Each row is a point on a tangle of strands that fork and nearly touch. The rows are in no order.
In the rows, 128 means zero.
Points whose rows are less than 143 apart are linked; no others are. Some points are linked to none.
<992>: [158 142 149 157 173 142  37  69 161  92 129 119 133  85 151 100  91 149
 168 183 119 115 137 104 132 116 167 171  81 122 154 159 105 126]
<185>: [ 89 112 127 185 141 141 111 106 109  98 159 141  96 117 133 184 165 168
 136 120 141 117  96 155  95 125 164  96 167 113 152 190 184 127]
<1531>: [130 113  94 120 127 171 142 119 152 105 131 115 164 113  95  70 117 125
 114 159 117 113 147  93 127  91 129 129 127 168 163 119 153 171]
<1666>: [ 58  96 156  94 119 123  93  97  94 109  90 111 118 147 147 164 179 106
 148  73 139 128 133 122  95 126 169 179 116 166 177 133 158 170]
<23>: [183 170  87  98 116  97 205 113 182 196 125 128 144 134  61 133 129 109
 162 118 127 145 151 125 174 157  89 122  97 119  92 143 124 183]
<847>: [119 134 136 137 125 110 150 100 101 108 121 121 107 186  95  67 140 108
  70 144 175  97  99 143 137 160 123 114 172 117 120 142 140  98]
<670>: [105 121 139 125 158 124  74 158 124 167 134  88  97 122 197 172  47  88
 144  71 111 110 136 120 157 149 163 131 100 111 142 137 113 121]
<1722>: [153 142 168 156 148 130  27  82 164  71  94 120 167 112 149  88 114 173
 166 171 135  91 105  91 136 109 170 142  88  87 133 136 133 130]
<313>: [119 144 124 146 115 117 164 156 105 105 112 150 129 156 113  89 122 169
 108 121  91 132 133 107 149 162 126 129 109 168 114 120 119 126]
<158>: [138 124 118 159 127 116  73  89 120  78  90 156 180  90 128 158 180 150
 159 118  82 142  93 132 166  85 163 186 118  93 145 103 164 154]
<755>: [115 104 152 128 124 112  70  81 104  93  86 139 137 113 169 148 170 106
 179  82 136 141  93  97 139  95 170 179 104 146 205 147 143 186]
<76>: [154 125 131 126 133 118 135 167  85 112 197 142 147  53 157 156 139 133
 148 171  91 167 165 160 109 107 122 174 156 134 105  89 126  82]
<350>: [129 103  79 148 127 148 158 208 136 153 204 119  88  99 177 174 136 136
 111 117 125 143 142 160 109 112 139 101 145  72 130 135 138  89]
<105>: [167 150 122 105 132 115 111 136 174 154 106 135 181 184 113 107  88 105
 143 135 168 108 145 101 187 143 112 110 116 104 156 129 103 161]
<1050>: [115  97 127 145 123 131  68  38  93 105 106  87 100 123 166 140 158 113
 190 117 122 161 114 126 120  91 158 178  93 156 226 149 139 165]
<1287>: [145 146 115 162 156 132  92 123 132 109 123 150 136 105 126 167 144  74
 167 159  74 166 131 141 130 100 175 210 100 127 189 157 126 137]
<1472>: [119  86  97 128 128 151 151 156 112 151 135 128 132 154 167 127 115 122
  81 101 143 110 146 143  92 132 137 129 177 110 123 152 115 100]
<16>: [101 134 113 114 133 107 106 161 140 171 109 117 105 167 164 171  94  78
  95  48 121 114 165 128 131 150 159 113 103 114  97 122 108 137]
<958>: [ 96  96 146 130 151 101  23  69 114  88 105  88 138 116 152 145 126 140
 149 113 147 107  89 164  72 121 168 160 120 145 193 121 158 131]
<1740>: [ 95 128 176 109 154 107 127 130  60  68 141 149 154  82 114 173 160 149
 149 111 105 142 134 165 121 130 157 118 147 154  92 124 161 133]
<460>: [ 79  97 109 140 144 129 108 153 120 126  99  58 102 149 189 115 135  74
 105  99 119 116 154 130  70 135 163 171 105 132 157 103 142  92]
<1427>: [124 101 114 114 123 141 137 160 143 117 104 164 144 108 124 103 124 123
 109 108 145 120 167 134 161 111 108 131 163 134 125 169 128 171]
<520>: [136 138 141  80 134 103 172 121 126 163 170 132 123  80 100 143 145 121
 128  99 149 124 113 131 145 149  93  57 164 177  49 142  90  91]
<1027>: [138 136 108 115  78  98 185 116 125 194 194 132  92 154  73 123 104  91
  74 122 151 126 123 119 127 160 129 100 174  90  74 139  95 136]
<609>: [148 106  99 123 108 163 166 195 143 178 146 129 131 172 128 121  59  99
 109  93 145 156 114 160  99 132 127  76 119  96 149 118 104 115]
<1237>: [ 86  86 134 164 101 146 108 173 141 124 168 143 123  96 110 117  97 110
 109 150 130 151 168 113  68 111 136 148 153 134 128 103 139 130]
<1563>: [157 143 120 131 150 115 123 114  80  90 144 144 177  64 152 152 174 158
 160 167  74 155 145 161 154 102 128 198 145 117 114 112 135 100]
<1400>: [136 122 101 106 120 161 168 102 132 157 105 153 127 126 125 142 130 161
 116  94 100 118 126  79 163  97 123  94 127 156 101 139  95 176]
<727>: [136 140  99 119 115 163 167 200 124 147 143  84 132 149 150 141  58  83
 106  75 107 121 118 136  72 121 161  82 112 100 128 121 103 147]
<530>: [124 126 140 145 106 154 110 139 139 182 163 182 160 156 119 103  64 147
 122 140 155 126 101  85 145 134 122 123 161  97 147 136  94 118]
<908>: [188 145  94  64 104 136 211 159 176 147 131 108 158 107  90 151 110  67
 165 107 142 155 154 153 155 139  89 109 116 135  73 115 119 151]
<1509>: [163 133 113 117 103  81 147  62 129 146  82 103 140 186 162 100 124  59
 126  87 166 103 145  90 127 152 126 158 134 146 134 138 112 161]
<669>: [143 136 132  87 131 138 131 171 157 150  96 146 151 186 122 164  94 111
 158 125 145 149 178 122 160 136 103 117 109  97 129 121  98 164]
<1594>: [130 120 111 109 115 106 173 119 138 145  79 148 189  84 109 117 176 107
 120  93 126 124 139 126 143 148 102 151 149 172  87 110 122 126]
<1776>: [105 119  86 205 150  92  85 162 148 140 155 105  78 106 157 167 147 109
 124 108 116 140 133 155 149 147 153 137 129  92 175 163 135  94]
<1609>: [129 134 158 167 134 105  59 143 134  82 144 138 113 121 130 101  75 175
 130 141 132 113  24 117 146 147 153 110 119 116 161 147 137  95]
<320>: [133 134 135 106 145 112 136 170 112 161 141 166 112 138 107 181 131 185
 154 125 121 164 116 147 164 137  83  89 133 107 150 128 113 151]
<1639>: [152 135 110 125 120 111 154 140 170 155  72 123 164 131 131 103 151  99
 113 133 138 123 150 103 163 126  73 155 142 119 127  84 117 122]
<328>: [157 136 109 109 113  85 164 107 147 189 128 127 128 169  79 145 100  94
  96 108 151 119 119 109 144 156 111 102 158 110 113 135  77 157]
<509>: [144 156 126 124 137 117  88 119 121  58 108 140 151  97 152 112 154 189
 119 175 109  96 108 143 116  98 118 161 148 120 126 129 169 137]
<972>: [160 139 122 127 142 154 111 147 185 125  80 131 146 111 157  86 149 104
 118 174 141 115 176 110 146  77  96 161 119 108 143 120 132 138]
<1253>: [ 67 126 147 147 147 121 129 159 137 176 135 108  77 166 134 121 110  81
  86 107 156 114 132 116 123 134 140  71 138  63 131 129 122  92]
<564>: [108 156 116 103 111 166 185 205 104 115 135  62 117 106 157 164 123  88
 106  75  91 114 126 142  73 121 162 103 109  89  75 104 112 147]
<1781>: [139 135 150 151 122 111  98 116 101  76 133 154 194  53 118 134 195 183
 162 160  83 154 128 128 173  90 140 160 129  90 103  83 161 133]
<1103>: [138 114 100 129 157 137 151 187 104 142 172 120 130  61 173 182 140 106
 136 125  97 157 160 187  93  95 134 137 160 110 131 136 143  98]
<565>: [121  83 127 149 122 113 123 158  78 135 183 130 112 128 124 143  91 151
 122 117 103 149 137 107 127 116 151 113 168 101 161 123  90 145]
<1476>: [157 141  99 129 116  96 217  98 127 156 102 125 101 152 105 104 150 109
 107  91 127 119 134 155 133 181 136 120  96 183  66 184 114 125]
<1842>: [106 118 128 104 113 143  79  32 134  90 124  69 145 175 104  79  73 148
 126 141 165  75 103 127 135 136 125 123 118 170 159 114 156 141]
<451>: [174 133 106 120 135 147  85 158 221 142 120 140 153 123 120  84  97 105
 113 177 151 145 179 125 151  91  95 140  95 100 135  88 116 131]
<524>: [123 146 137 154 143 103  85 139 106  53 145 128  96 119 131 111 130 189
 104 158 107 112  72 144 105 122 140 119 134 129 153 141 169 127]
<973>: [ 85 100 123 125 106 146  97  99 137  93  99 141 175 155 109 117 130 163
 121 103 162  93 129 149  94 139 138 144 153 158 138 143 169 149]
<1340>: [118 186 166 132 153 117 110 137 101 102  91 160 139 131 144 178 134 140
 154 122  88 117 102 102 121 118 144 152 130 135 144 141 146 167]
<1011>: [171 142 121 145 135 163 152 138 119 135 143 129 137 129 146 127 121 182
 142 167  77 152 149  89 177  80 103 118 123  97 142 103 115 139]
<428>: [ 78 126 137 165 114 147 125 147 147 127 150 151 114 140  96 104  79 104
  96 121 140 129 150 116  97 137 130 108 140 154 118 132 166 132]
<452>: [145 170 149 147 153 174 125 132 124 143 111 144 184  83 141 136 202 143
 174 148  67 136 152 101 183  73 149 157  98  93 141 138 168 160]
<1519>: [113 116 148 118 147 130  82 160 149 191 119  71  71 143 190 159  63  68
 139  89 147 126 112 119 128 135 107 109 103  87 168 112 107 107]
<1032>: [ 69 126 160  69 102 143  85  74 124 106  86  92 155 163 113 155 156 140
 155 120 145 114 153 158 107 101 138 193 117 156 183 100 158 161]
<162>: [ 91  94 172 107 123 141 165 136  63 100 191 129 124  92 112  85 140 149
 144 145 147 136 154 161 115 129 112  72 170 153  90 148 142  98]
<1515>: [117 118 106  63 127 142 159 219 123 172 160  96  99  98 127 191 132 135
 162  97 101 186 130 172 118 148  83  92 107  96 101  92 111 123]
<1586>: [158 174 103 116  88 111 178 127 157 193 128 152 176 137  76  98 134 153
 136 125 107 141 157 102 194 154  90 103 103 116  79 105 113 164]
<1078>: [156 135 113 113 127 151 150 117 121 108 129  60 106 188 146  87  64  68
  95 154 138  89 123  97 110 127 124 123 143 123 139 137 107 125]
<955>: [122 105 118 174 139 117 103 143 107 100 150 117 125 101 108 183 146 103
 148 159  90 172 152 125 108 120 173 184 150 109 168 134 107 124]
<1620>: [163 102 165 129 174 156  60  61 162 104 114 107  89  84 177  84 101 126
 163 169 164 100 118  97 137 105 149 147  72 142 172 172 100 123]
<537>: [155 128 105 112 126 142 151 193 114 135 145  95  92  88 147 204 139 117
 179 115  73 204 136 183 155 122  92 143 111  89 115 101 113 100]
<1279>: [129 124 138 114  81 119 175  84 123 191 190 141  98  96  75 117 138 123
 111 127 154 140 109 136 139 144 114  67 142 170   4 163  72  80]
<573>: [ 83 112 144  73 121 165 105 101 120  95 124  92 137 143 108 178 162 148
 160 152 117 141 178 199 102  88 153 217 107 150 174 114 155 128]
<1614>: [140 148 158 138 135  99 143  97 138 160  86 145 110 173 109 113 108  65
 120  98 170 129 107 131 134 122  95  77 121 143 171 124 142 157]
<645>: [142 177 152 132  88 127 187  94 114 155 150 187 154 139  74  83 138 133
 113 160 172 121  91 128 143 148 102 103 187 103  76 152 139 122]
<77>: [ 70 129 112  78 140 131 161 152 108 140 128 109 105  94 155 166 167 108
  97  76 107  92 177 135 105 144 157 122 137 158  60 162 143 136]
<1235>: [156 136 163 164 163  97  42 147 161 113 137 152 138 115 127 124  72 159
 157 156 149 135  76 145 140 141 148 117  92 114 179 140 110 107]
<1386>: [112 117 142 140 147 102 131 103  95  88  90  91 110 182 133  92 149 124
  89 147 147 103 127 142 102 147 111 126 137 150 140 101 140 100]
<824>: [107 121 119 138  99  93 150 213 101 128 177 161 104 120 126  92 130 164
  91 112 105 130 146 137 143 171 135 124 128 154 116 125 131 118]
<473>: [148 140 119  92 117 150 223 164 146 138 100  85  94 103 138 127 143  61
 129 103 122 124 124 124 112 139  94 110 122 170  91 134 127 111]
<1889>: [117 123 160 159 117 114 117  78 135 116  67 138 157 156 110 116 146 148
 116 124 156  98  69  71 124 126 104 107 165 108 134  99 126 126]
<655>: [169 152 125 129 125 154 211  79 138 137 123 152 173 128 113 112 127 114
 148 132 142 124 148 122 137 124  95  93 139 166  77 130 153 121]
<822>: [148 162 146 137 143 161 113 146 177 139  95 168 179 104 139 126 158 135
 149 153 135 116 156 101 162  78 109 124 121 114 139 129 162 162]
<1378>: [143 165 158 125 137 157 185 107 114 128  91 147 154 135 129 117 180 185
 147 152 122  95  92  70 153 125 109  93 137 133 112 150 123 129]
<808>: [136 102 116 108 110 135 132 111 145 182 125 119 127 167 121 147  57  81
  99  78 157 106 121  83 131 143 143  94 157 117 110 152  60 152]
<1582>: [107 112 160 105 145 140  39  58 150  64 126  81 136 132 104  90  88 169
 141 178 158  92 117 127 101 129 155 143  90 161 162 113 126 130]
<653>: [109 115  92  66 112 166 169 166 113  99 125  68 110 124 158 161 135  87
  95  91 111  94 160 125  90 131 158 146 142 146  83 134 131 153]
<518>: [138 104  92 171 149 104  50 154 158 157 124 117  90 107 174 155 101 113
 142  86 118 148 119 165 173 138 130 164 108 117 195 151 118 102]
<1496>: [141 137 138 133 148 180 154 104 110 130 110 133 156  76 152 163 200  93
 192 151  62 161 148 109 171  64 129 193 101 105 133 121 147 131]
<263>: [ 85 135 159 117  88 117 165 108  92 130 145 172 142  97  88 111 152 170
 114 101 144 114  70 158  83 159 142  56 165 146  54 163 159 116]
<1150>: [118 161 153 101 153 148 165 172 161 155 111 159 114  91 133 172 151 120
 166  98 125 149 134 134 145 140  81 111 110 188  86 131 136  93]
<529>: [122  98 130 150 144 129  70 136 148 135  88 141 121 119 181 118  99 113
 147  82 146 113 128 123 156 126 137 163 121 138 173 178 118 139]
<845>: [ 87 121 123 193 123 106 130 193 103 124 188 144  71 123 145 106 154 172
  98 139 109 136 134 143 127 156 143 127 124 112 136 129 151  75]
<752>: [127  56 119 164 125 139  94 151 111  99 158  87 103 112 128 146  88 115
 140 130 115 167 150 119 116 105 165 139 151  84 163 141  82 134]
<1453>: [127 120 126 118 118 145  96  72 115  84  73 117 173  93 164 145 237 176
 168 112 104 109 109 111 165  86 143 184 116 112 131 108 189 153]
<467>: [114  85 127 182 107 139  88 131 138  93 182 162 113  84 101 102 139 167
 138 185 128 160 158 138  75 104 146 163 134 134 156 128 135 128]
<1760>: [143 114 113 164 175 129  86 112 137  74 136  99  52 111 169 170 163 116
 104 159 124 134 157 148  98  91 148 157 118 134 151 129 142 104]
<1016>: [148 142 120 137 101  74 203  53 137 141 165 135 142  94  42 109 159 151
 132 128 154 107  84 125 111 173 127 139 165 144  49 172 143 138]
<1569>: [181 127  94 148 157 143  78 152 167 141 152 104  92 135 139 161  72 128
 173 159 102 182 125 135 148 109 120 139  73 106 196 113  95 119]
<690>: [138 159 141 109 123 127 151 117 106  83 125 135 164 107 129  91 159 193
 123 167 118  87  98 107 147 123  99 112 161 135 104 132 154 140]
<986>: [116  95 113 163 162 144  69 139 142 112 127  68  95 124 188 101  95 114
 124 143 120 118 139 133  90 144 165 188  97 146 165 144 117  69]
<1030>: [124 134 101  76  69 114 170 212 131 183 192 119  97 129 106 144 100 120
 125 114 118 164 151 163 117 173  84  83 104 111  70  73 124 134]
<828>: [119 127 141 152 121 141  51  65 140  77  90 109 171 146 161 149 137 189
 174 141 132  88  84  81 116 116 155 167 142  99 144 127 152 130]
<1854>: [ 99  95 137 126 149 164 129 113 106  97 146 138 114 115 141 170 161 162
 117 139 157 101 131 139  94 107 125 115 189 135 136 169 162 132]
<1706>: [113  79  98 103 115 154 140  78 114 143 114 112 117 164 119 133  96 129
  98  75 129 100 121  76 127 126 149 102 148 156 124 149  82 170]
<1828>: [143 142 118 122 125  75 218 125 123 174 144 113 107 135  88 126 130  78
 113  88 139 132 159 177 122 177 132  84 121 126  50 157 122 108]
<166>: [123 113 133 109 153 146  68  82 127  40 120 111 135 151 117 129 126 152
 122 163 131 111 160 125 121  94 162 161 103 159 142 101 145 162]
<661>: [152 119 118 135 159 160 117  90 143 102 112 117 158  94 107  56 164 157
 117 176 107 131 143 113 126  54 130 114  90 144 165  89 152 155]
<5>: [107 129 116 144  81  86 149 115 143 130 103 164 181 100  79  83 149 138
 102 105 139 111 121 126 122 168 106 147 168 141  85 127 147 140]
<1748>: [124 126 142 101 149 170 196 159 127 114 111 124 114  95 158 160 157  88
 156  99 119 140 143 121 116 127 125 120 117 201  94 134 139  94]
<1575>: [142 145  98 118  99 122 193  64 132 134  82 143 125 161 110  90 165 133
 117  97 145  86 106 125 129 165 131 127 111 189  95 189 139 164]
<1146>: [149 166 152 144 104 105 138  72 162 149  55 148 179 158 147 131 173 105
 138 105 159  98  96  57 121 130 116 131 118 144 135  86 138 151]
<1102>: [147 153 117 123 111 162 207 131 137 122 118  88  98 159 127 104 106  76
 106 155 129 111 135 106 101 136  98 117 149 135 104 139 130 120]
<190>: [106 109 113 175 155 109  55 124 117  95 126 104 122 125 153 106  93 150
 107 123  94 129 115 134 117 144 150 181 110 159 161  92 132  89]
<353>: [121  93 119 112 127 149 107  71 125 108 124  43 112 161 126  63  60  95
 111 143 146  87 112  99 134 139 122 131 129 155 156 123 117 124]
<1383>: [143 113 116 102 133 114 120 188 147 154 148 141 110 146 124 122 116 128
 101 161 161 159 150 184 138 134  56 112 137  93 132  89 131 107]
<1309>: [179 158 109 194 129 130 100  82 138  81 154 142 129  86 106 131 176 162
 167 225  99 166 158 128 118 107 149 150 121 103 154 158 107 130]
<1573>: [ 72 148 169 137 123 112 160 142  81 170 184 181 119 110 114 134 140 157
  97 111 137 114 113 143  94 139 136  54 165 110  87 145 147 118]
<842>: [167 172 132 120 127 146 185 101 163 165 106 177 147 177 109 133 151 132
 125 132 171  97  70  85 154 130 112  81 130 141 140 148 124 140]
<1730>: [160 117 119 107 127 119  68 185 195 141 169 160 116 132 102  91  85 135
 122 189 168 165 161 152 124 120  87 130  97  96 152  89 101 129]
<1720>: [150 127 128 148 148 130 110 149 123 124 115 129 182 147 139  71  91 144
 136 167 108 127 144  94 131 120 142 156 118 118 170 127  90 126]
<1125>: [ 85 114  93 105 121 127 154 167 147 183 114 118  78 123 164 168 140 103
  77  51 121 107 162 137 115 130 149  91 116 109  68 147 111 129]
<411>: [ 91 144 145 138 124 153 165 174 160 190 128 167  82 123 119 159 132 129
 110 107 135 147 133 132 118 144  86  94 137 127  93 135 136 101]
<422>: [143 118 105 123 150 168  78  83 139  44 140 119 130 118 123 138 159 157
 146 188  97 138 186 132 133  85 180 205  91 127 134 135 134 154]
<20>: [117  98 124 108 113 120 189  85  83 105 157  92 108 160  84 103 132 113
  83 131 160 111 150 149 125 151 122  85 176 132  82 141 139 127]
<1610>: [ 99 136 128  94 138 115 144 180 110 197 163 165  98 179  83 143 137 173
 127 137 144 166  83 150 137 184  87  72 115 104 147 119 120 119]
<1618>: [140 165 130 117 136 139 146 147 169 159  98 182  99 164 139 176 151 159
 127 102 143 112  73  94 150 148 108 106 107 161 142 147 124 137]
<1384>: [ 92 109 155 108 133 128 160 123  91  71 146 122 133 111  95 130 144 132
 118 121 143 120 167 153 120 144 130  87 149 179  79 126 168 132]
<1310>: [120 147 151 134 166  89  63 162 129 102 119 151 138 127 126 169 118  90
 111 143  97 146 136 133 143 117 146 199 116 115 142  75 121 120]
<1753>: [108 120  95 101 110 137 171 102 135 107 107  99 115 178 128 125 158 109
 107  94 151  86 145 121 101 176 152 142 119 205 116 156 158 146]
<895>: [151 152 128 127 125 111  99 156 169 134 101 173 169 175 106  97 122 174
 137 136 160 122  79 127 189 149  99  98 106  95 158 118 133 133]
<29>: [155 137 140 148 147 138 136 119 137 144  83 162 111 159 143 107 104 107
 126 117 140 155 123 152 131  84  87  90  91 155 180 100 150 133]
<1656>: [173 150 145 144 158 110 122 127 147 121 104 162 165 131 108 114 134 152
 123 167 134 152 119 144 143  87  89  91  97 130 159  53 136 122]
<859>: [111 129 123 103 111 118  88 170 141 163 161 188 120 190  80 120 114 189
 138 137 164 155  56 130 169 189  92  97 110  99 153 107 124 132]
<1686>: [158 149 124  98 101 135 162 186 127 137 161 141 137 110 118 113 101 139
 135 169  95 163 163 112 162 104  82 118 119 122 114  70 118 143]
<600>: [122 107 114 175 134 134  90  73  82  97 127 117 121 130 133 117 111 189
 151 142  84 146 129 137 141  97 128 145 143 109 165 148 127 153]
<155>: [ 79 150 154 171 130 145 103 154 152 158 108 161  87 144 128 147  85 118
 118  98 115 142 143 117 125 127 107 121 129 125 115 139 142 132]
<838>: [124 125 115 158 118 134 130 153 127 142 100 131 150 167 139  66  60 123
 119 110 106 128 134 108 138 163 132 147 110 143 143 135  97 108]
<395>: [152 117 109 134 128 152 141 175 129 149 111  90  65 136 161 204 119 113
 153  99 100 179 127 149 131 105  99 126 112  77 153 109 105 131]
<1555>: [182 156 109 132 117  67 187  59 159 201 146 133 131  87  73 131 161 145
 124 142 152 114  82 140 145 156 107 145 140 139  25 172  92 104]
<1204>: [140 150 137 110  94 106 198 163 116 149 137 153 135 130  90 102 117 145
 136 130 107 156 154 121 172 163  88 101 115 145  78 112  97 131]
<679>: [115 133 144 114 135  95 136 181 107 121 128 132 152 128 111 148 114  73
  94 127 103 159 171 141 122 135 131 155 134 129 105  65 122 120]
<1088>: [136 159 162 116 119  70 115 156 105 142 159 166 126 135 124 123 120 152
  91 161 154 124 120 168 135 138  68  96 178  91 113  86 138 114]
<1723>: [107 125 124 138  81 121 110 131 162  90  68 173 167 121 120 100 137 160
 117 100 144  99  70 133 101 137 122 129 161 120  99 152 186 133]
<551>: [157 108 130  92 156 177 151 104  94  56 119  94 141 118 153 145 179 133
 168 193  95 146 180 139 129  81 153 194 101 136 128 127 125 122]
<615>: [114 142 134 106  70 100 174  71 109 110 179 143 162 100  66  92 151 162
 144 124 163 104  88 152  97 186 122 101 175 164  36 156 161 111]
<98>: [138 132 159 132 155  68  42 169 149 118 140 147 171 123 102 128  71 113
 122 140 141 139 128 134 140 142 145 137 112 126 162  80 107 129]
<532>: [137 114 109 160 140 156 100 164 148 166 153  90  59 150 129 183  80 116
 175 132 113 184 105 136 144 125 108 102 107  73 194 149 105 122]
<1803>: [134 128 154 127 140  90  84 103 111 138  94 137 154 166 168  82  84 104
 112  87 178  70  72 147 137 164 143 109 139 129 157 172 127 118]
<1743>: [135 147 115  60 112 126 147 176 140 171  92 114 111 177 130 186 103  89
 129  83 118 152 161 150 134 156 106 109  93 108  85 112  91 168]
<1513>: [145 153 117 167 152 155 107 143 163 133 128 159  85 158 157 157 102 168
 141 128 116 129  86  99 171 123 108 131 105 142 174 149 135 116]
<1372>: [107  94 125  82 148 154 157 113  67  87 119  81 148 122 141 166 194 134
 177 148  87 151 153 164 111 118 149 210 119 154 152 126 136 102]
<417>: [108  85 129 153 135 134  94 124 134 111  79 155 163 120 134 122 139 130
 131 105 146 124 146 131 119 112 131 160 152 133 155 138 130 146]
<1143>: [106 126 159 125 135 121 121 122 142 199  96 119  72 179 149 146 102  64
 109  76 168 128 115 118 122 123  96  75 128 104 154 120 115 126]
<1431>: [130 132 119  99  91 132 202 107 112 213 188 128  79 126  86 143 138  97
  72 126 160 140 108 146 126 143 142  57 151 105  27 143  82  89]
<86>: [ 77 109  93 203 151 123  97 162 137 111 192 121  82 117 151 113 154 150
 109 149 130 118 129 145 107 142 181 133 122 102 168 174 162  76]
<1717>: [112 112 181  98 143 126 162 149  84 136 180 135 116  89 130 127 144 142
 160 109 148 142 140 135 136 135 105  63 178 134  67 156  91  74]
<391>: [166 122 136 180 111 120  88 105 149  79 182 172 122  80 109  87 171 201
 148 217 125 153 162 116  94 100 148 159 115 103 134 118 113 126]
<510>: [126  74 158 141 164 131  83 148 120 121 162  79  97 118 129 100  54  88
 112 151 148 135 135 129  98 113 166  95 116  99 164 132  84 103]
<1183>: [120 148 111 121 125  82 174 152 115 133 132 117 139 135 109 131 119  76
  85  95 117 127 179 158 114 168 138 124 135 150  73 105 149 121]
<248>: [136 150 133 116 115  68 117 102 112 122  81 140 140 179 185 103 139  89
 103  68 169  85 110 142 108 159 144 135 124 164 150 147 154 152]
<554>: [108 120 117  82 125 165 182 114 119  96  95 123 145 137 129 148 175 112
 141 106 126 117 145 110 110 137 147 158 103 223 117 124 161 144]
<785>: [186 198 115 105 113  71 164  61 156 158  89 135 178 112 120 148 175 132
 127 109 126  91 107 111 169 149  92 123 125 140  47  97 133 138]
<988>: [142 139 128 129 142 157 145 151 129 144  83 144 135 117 161 158 146  89
 166 128  81 164 138 113 133  86 125 191 105 122 166 117 125 135]
<1035>: [123 176 171  87 141  91 137 143  91  97 111 165 179  92 118 176 154 143
 141 112 103 119 109 129 130 134 132 126 156 143  81 116 133 146]
<1157>: [152  83 171 136 171 166  93  95 139 127 136 113  89 110 133  61  52 114
 124 177 163 127  98 123 145 118 145 110  87 126 170 153  85  84]
<516>: [ 94 110 124 106 154 130 150 111  61 114 111  78 110 146 180 176 185 148
 135 117  95 121 148 144  87 140 145 171 145 146 137 123 133 107]
<201>: [132 169 146 103  64 120 179  87 100 185 180 195 106 109  69  98 157 151
 100 143 158 129  59 141 152 154 133  86 166 139  37 158 102 109]
<1861>: [103 119 134 108 118 150 122  98 107 103  69 104 156 161 149 126 139 101
 127 131  93 125 174  95 133 115 127 208 125 125 100  82 124 136]
<24>: [181 164 126 117 104  80 180  49 149 166  68 127 151 153 140 140 182  94
 130 108 160  99 138  88 151 141  98 139 133 134  80 121 116 153]
<189>: [ 87 103 106 101 118 150  99 115 122 109  95  73 137 153 149 125 101  73
 117 103 103 116 143 104 101 135 149 211 116 161 139  86 127 128]
<1595>: [113 118 165 133 142 105  41  86 110 106  92 119 157 117 176 108  73 128
 145  95 148  82  63 145  99 136 151 126 122 142 165 147 160 135]
<665>: [141 106 125 115 117 132 174 169  87 168 172 159 119 118 133 175 111 170
 142 111 104 174 147 140 133 120 122  85 151 100 119 140  88 135]
<1298>: [168 146 107 160 138 151  96 147 155 141 181 144 103 141 137 125  75 180
 151 185 104 160 115 103 170 101 108 128  97 105 183 117 106 123]
<1544>: [ 94 131 166 145  95  84 148 155  84 174 185 164 110 142 108 101 117 124
  85 132 148 132 144 143 107 146 112  77 166  92 106 100 132 110]
<1437>: [135 141 129 153 146 145  90 122 165 124 129 123  88 128 132  70  86 112
  79 176 138 121 115 115 119 103  90 134 133 132 152 109 125 104]
<850>: [107 114 118 100 125 149 119  83 112 113  73 113 177 129 157 127 202 155
 140 116 106  96 153  85 157 105 133 187 133 130 126 102 142 157]
<1007>: [144 140 110 187 126 117  48  69 142  63 155 127 109  87  92 136 142 138
 161 187 120 146 137 148 109 127 176 137 129 121 170 206 107 155]
<723>: [115 160 106 109 132 130 119  99 118  93 113 101 190 138  99  71 113 130
 125 149  88  93 126  89 137 125 149 158 114 171 163 105 154 182]
<1567>: [135 110 143 169 147 143  82  83 130 109 119 137 148 151 151 151 117 172
 132 146 153  99  82  74 123 117 131 138 172 103 155 124 110 108]
<276>: [174 158 145 120 165 138 152 111 119 121 106 119 183  99 126 101 176 133
 131 157  96 132 141 114 177  72 109  99  91 143 133  52 155 136]
<1031>: [128 139 119 117  69 148 211 226 120 160 196 106  96 115 122 103 103 105
 117 109 121 151 123 164  95 145 115  61 108  94  83  90 126 102]
<1360>: [ 89 119 139 144 157 112 158 141  86 115 122 103 141 149 133 138 169 151
 107 137 120 112 127 131  67 159 142 131 151 152 142 108 142  85]
<1127>: [ 68  89 113 142  78 160 143 138 126 160 186 135  97 138  85  68  93 105
  82 117 150 125 114  98 106 143 143 109 170 128 128 142 133 124]
<255>: [139 111 122 202 146 115  73  88 138  68 134 133  96 107 118 152 171 149
 145 159 148 136  84 171  85 115 168 113 136 115 185 190 148 118]
<337>: [130 104 111 141 131 165 146 222 142 151 186 130 102 144 149 127  95 109
 106 130 152 147 137 166  92 107 154  85 121  61 156 143 126  98]

Follow the links from the first point to the second, and from the first to the third. Name the last point that the two ways share.
<1666> / <391> / <520> | <1372>
<29> / <1287> / <1563> | <16>
<859> / <615> / <828> | <752>
<1594> / <77> / <24> | <752>
<467> / <1753> / <516> | <1748>
<1030> / <972> / <554> | <1298>

A fork is a point with three links. Follow the links from the first point to the second and name the forks in between, in order.
<20> / <808> | <1384> <1279>
<1298> / <1723> | <1204> <313> <417>
<532> / <1748> | <1298>
<1555> / <417> | <972>
<755> / <411> | <1372> <1748>
<1509> / <669> | <24> <752>
<1496> / <1743> | <752>
